The views of a scene show one set of named points, each view turned or mirrored, and shifted as a whole, with a little noise and some points left out.

Scene 1
View 1
q347: -12 -4 -7 -19 -7 -4 11 0 -35 -8 -18 6 -5 23 -8 -7 20 -6 -15 10
q210: -17 -3 -6 1 5 12 1 2 -27 -15 -6 10 -6 10 2 8 7 -4 2 11
q651: -21 -11 1 -10 -2 18 17 12 -33 -14 -8 0 -15 7 14 10 18 -3 20 7
q864: -22 -7 5 26 14 32 13 -4 -23 0 -5 13 1 4 5 22 13 12 13 7
q986: -14 2 -2 -23 -4 -12 3 6 -21 -14 -21 6 -13 21 -7 -6 16 -10 -9 5
q211: -19 3 7 -4 5 -3 4 -5 -11 -6 -20 10 -7 26 -16 -3 22 -2 -10 5
q212: -25 0 10 1 7 8 6 1 -13 -13 -8 4 -13 21 -8 1 21 -3 6 9
q900: -13 -2 -12 12 11 15 -2 0 -27 -15 -3 17 0 2 4 16 -5 -1 -2 8
q514: -21 1 8 11 9 14 11 13 -15 -12 -4 8 -13 5 7 15 7 4 18 2
q599: -25 -9 4 27 20 34 2 -6 -19 -10 1 13 -1 2 7 23 9 4 15 11
q191: -26 -14 4 -18 2 19 9 13 -27 -21 -14 -6 -20 4 17 11 22 -12 29 9
q365: -17 -2 4 -12 5 1 4 6 -13 -7 -27 9 -9 10 1 9 15 -3 4 -3
q739: -22 4 15 -15 -1 -8 13 13 -9 -12 -19 0 -21 24 -7 -4 24 -5 9 0
q962: -23 6 9 -20 9 -12 -13 12 3 -25 -23 5 -23 15 -4 0 13 -18 10 0
q311: -20 18 19 30 16 -2 7 7 6 -8 -1 17 -12 21 -16 5 2 12 3 -2
q709: -16 11 4 18 14 3 -1 10 -6 -14 -4 18 -10 7 -2 12 -6 5 5 -1
q218: -16 5 2 16 11 7 2 -8 -16 -5 -6 17 0 19 -13 5 8 4 -11 8
View 2
q651: -6 -11 29 5 -2 15 -6 1 4 2 -1 13 4 34 -3 -12 8 -7 3 -7
q864: -23 -8 17 22 9 3 -17 19 0 -2 5 16 -10 7 -12 -11 -4 16 -5 -9
q900: -15 8 14 2 4 6 -5 13 16 -11 13 17 -16 4 -4 -6 20 5 -6 -9
q191: 2 -23 28 8 4 17 0 -4 4 5 -2 12 4 43 -3 -10 13 -13 2 -9
q365: -4 -16 14 -4 5 10 -1 -8 6 -6 0 19 4 3 -12 -6 15 -15 -3 9
q599: -19 -7 14 25 17 2 -11 22 6 2 11 16 -15 12 -9 -6 5 18 -9 -14
q986: 8 -3 7 -21 -4 11 5 -18 17 -3 5 15 8 10 4 3 14 -25 -4 22
q311: -10 17 5 24 26 -7 -11 6 6 4 -9 35 -5 -17 -2 -7 8 -7 -17 24
q739: 5 -8 13 0 7 9 0 -16 5 6 -11 22 13 14 0 -5 7 -26 -4 26
q210: -10 2 14 -2 0 9 -5 6 14 -8 11 15 -7 8 -2 -5 13 -1 -4 -2
q962: 15 -13 7 0 22 8 12 -17 16 3 -2 26 3 9 -2 0 31 -31 -12 17
q218: -14 8 2 2 6 0 -8 7 12 -5 10 18 -6 -11 0 2 2 3 -11 14
q709: -11 12 12 14 19 0 -5 9 10 -5 -2 30 -12 -7 -5 -9 23 -6 -10 4
q212: -1 -5 9 9 11 4 -4 -2 9 8 2 17 2 14 1 1 2 -8 -10 16
q211: -1 -4 2 -6 3 5 -2 -10 11 0 3 17 7 0 1 6 0 -14 -9 27
q347: -4 -1 9 -23 -16 13 -2 -10 13 -8 9 9 8 9 4 3 2 -14 0 18
q514: -11 -1 21 19 13 7 -9 8 3 2 -7 24 -5 14 -5 -14 13 -6 -4 -1
View 3
q191: -14 -27 7 -19 2 6 0 -4 -41 0 19 -13 -31 3 23 1 1 11 6 -9
q514: 3 -16 9 -15 -18 6 9 11 -19 0 -2 -6 -19 -6 20 -13 4 20 2 -9
q599: 6 -19 25 -5 -9 29 8 17 -17 7 -17 -1 -13 11 30 -18 5 25 4 -16
q311: 16 1 4 -22 -30 2 20 16 5 -5 -19 -5 -10 -10 15 -31 15 13 -21 -5
q211: -5 -5 5 -19 -4 7 19 -4 5 -20 7 -6 -21 7 2 -11 18 -6 -18 -1
q210: 0 -16 6 -3 -2 13 5 5 -9 -10 4 -5 -17 12 8 -6 11 15 5 -11
q739: -8 -9 -2 -28 -9 -6 16 -6 -13 -17 15 -12 -26 -7 7 -10 11 -5 -15 1
q900: 5 -11 8 6 -5 15 4 12 -1 -3 -6 -4 -12 13 9 -7 13 27 11 -15
q347: -8 -11 3 -5 3 8 12 -9 3 -32 20 -3 -20 12 -6 2 15 -4 -2 -1
q986: -11 -6 -5 -12 2 -3 12 -10 3 -20 21 -12 -25 5 -7 -1 17 -1 -8 -2
q864: 3 -17 32 -7 -15 29 15 16 -13 -2 -11 5 -14 4 28 -12 0 21 8 -10
q651: -8 -25 11 -12 -6 9 4 0 -32 -11 14 -5 -25 1 18 1 0 13 10 -7
q218: 7 -5 12 -6 -10 18 17 8 11 -15 -9 0 -11 11 7 -17 17 10 -9 -7
q709: 7 -5 -1 -12 -17 1 9 13 -3 5 -8 -12 -15 -3 11 -18 13 24 -4 -12
View 4
q651: -20 -18 18 23 29 12 3 3 12 -9 -11 -1 -7 -2 11 -15 -6 3 14 7
q864: -6 -21 33 14 20 -2 -8 7 -19 0 7 -21 1 -14 15 -18 4 -2 7 9
q986: -15 -12 2 23 20 7 15 -6 8 -7 -13 18 1 29 2 9 -9 7 -5 -9
q962: -4 -18 -17 17 24 25 3 -6 9 5 -7 22 0 34 15 -13 -6 5 -13 -8
q365: -11 -17 11 25 16 7 5 0 5 -2 -7 9 5 19 15 -11 2 4 -4 -5
q709: -1 -20 1 6 12 10 -21 6 -13 8 0 -10 -3 12 6 -7 5 -8 -3 -9
q900: -10 -32 16 11 12 9 -10 1 -8 8 -11 -15 -5 -2 1 6 6 -3 5 5
q212: -5 -11 6 14 30 9 8 -1 -5 -3 2 7 1 13 13 -14 -11 6 -3 3
q191: -18 -17 10 25 39 24 6 1 19 -9 -10 5 -8 -1 20 -29 -10 6 14 12
q599: -1 -30 23 7 24 9 -11 3 -18 8 6 -21 -3 -16 16 -18 4 -1 5 15
q210: -12 -23 13 14 22 9 1 -2 -1 -1 -10 -4 -5 2 3 2 -3 2 5 5
q347: -18 -11 14 23 23 -2 21 -6 3 -12 -14 12 2 19 -4 18 -11 8 1 -4
q514: -8 -14 9 14 24 10 -15 9 -3 -2 0 -9 -6 2 13 -22 -2 -3 8 -2
q739: -9 0 -3 19 30 7 10 3 4 -12 0 17 2 28 11 -14 -14 5 -4 -11

Which points are out of place in each view (at most two, in the order of its rows)? Write none if all are in place.
view 1 => q211
view 2 => q986, q210
view 3 => q709
view 4 => q651, q212
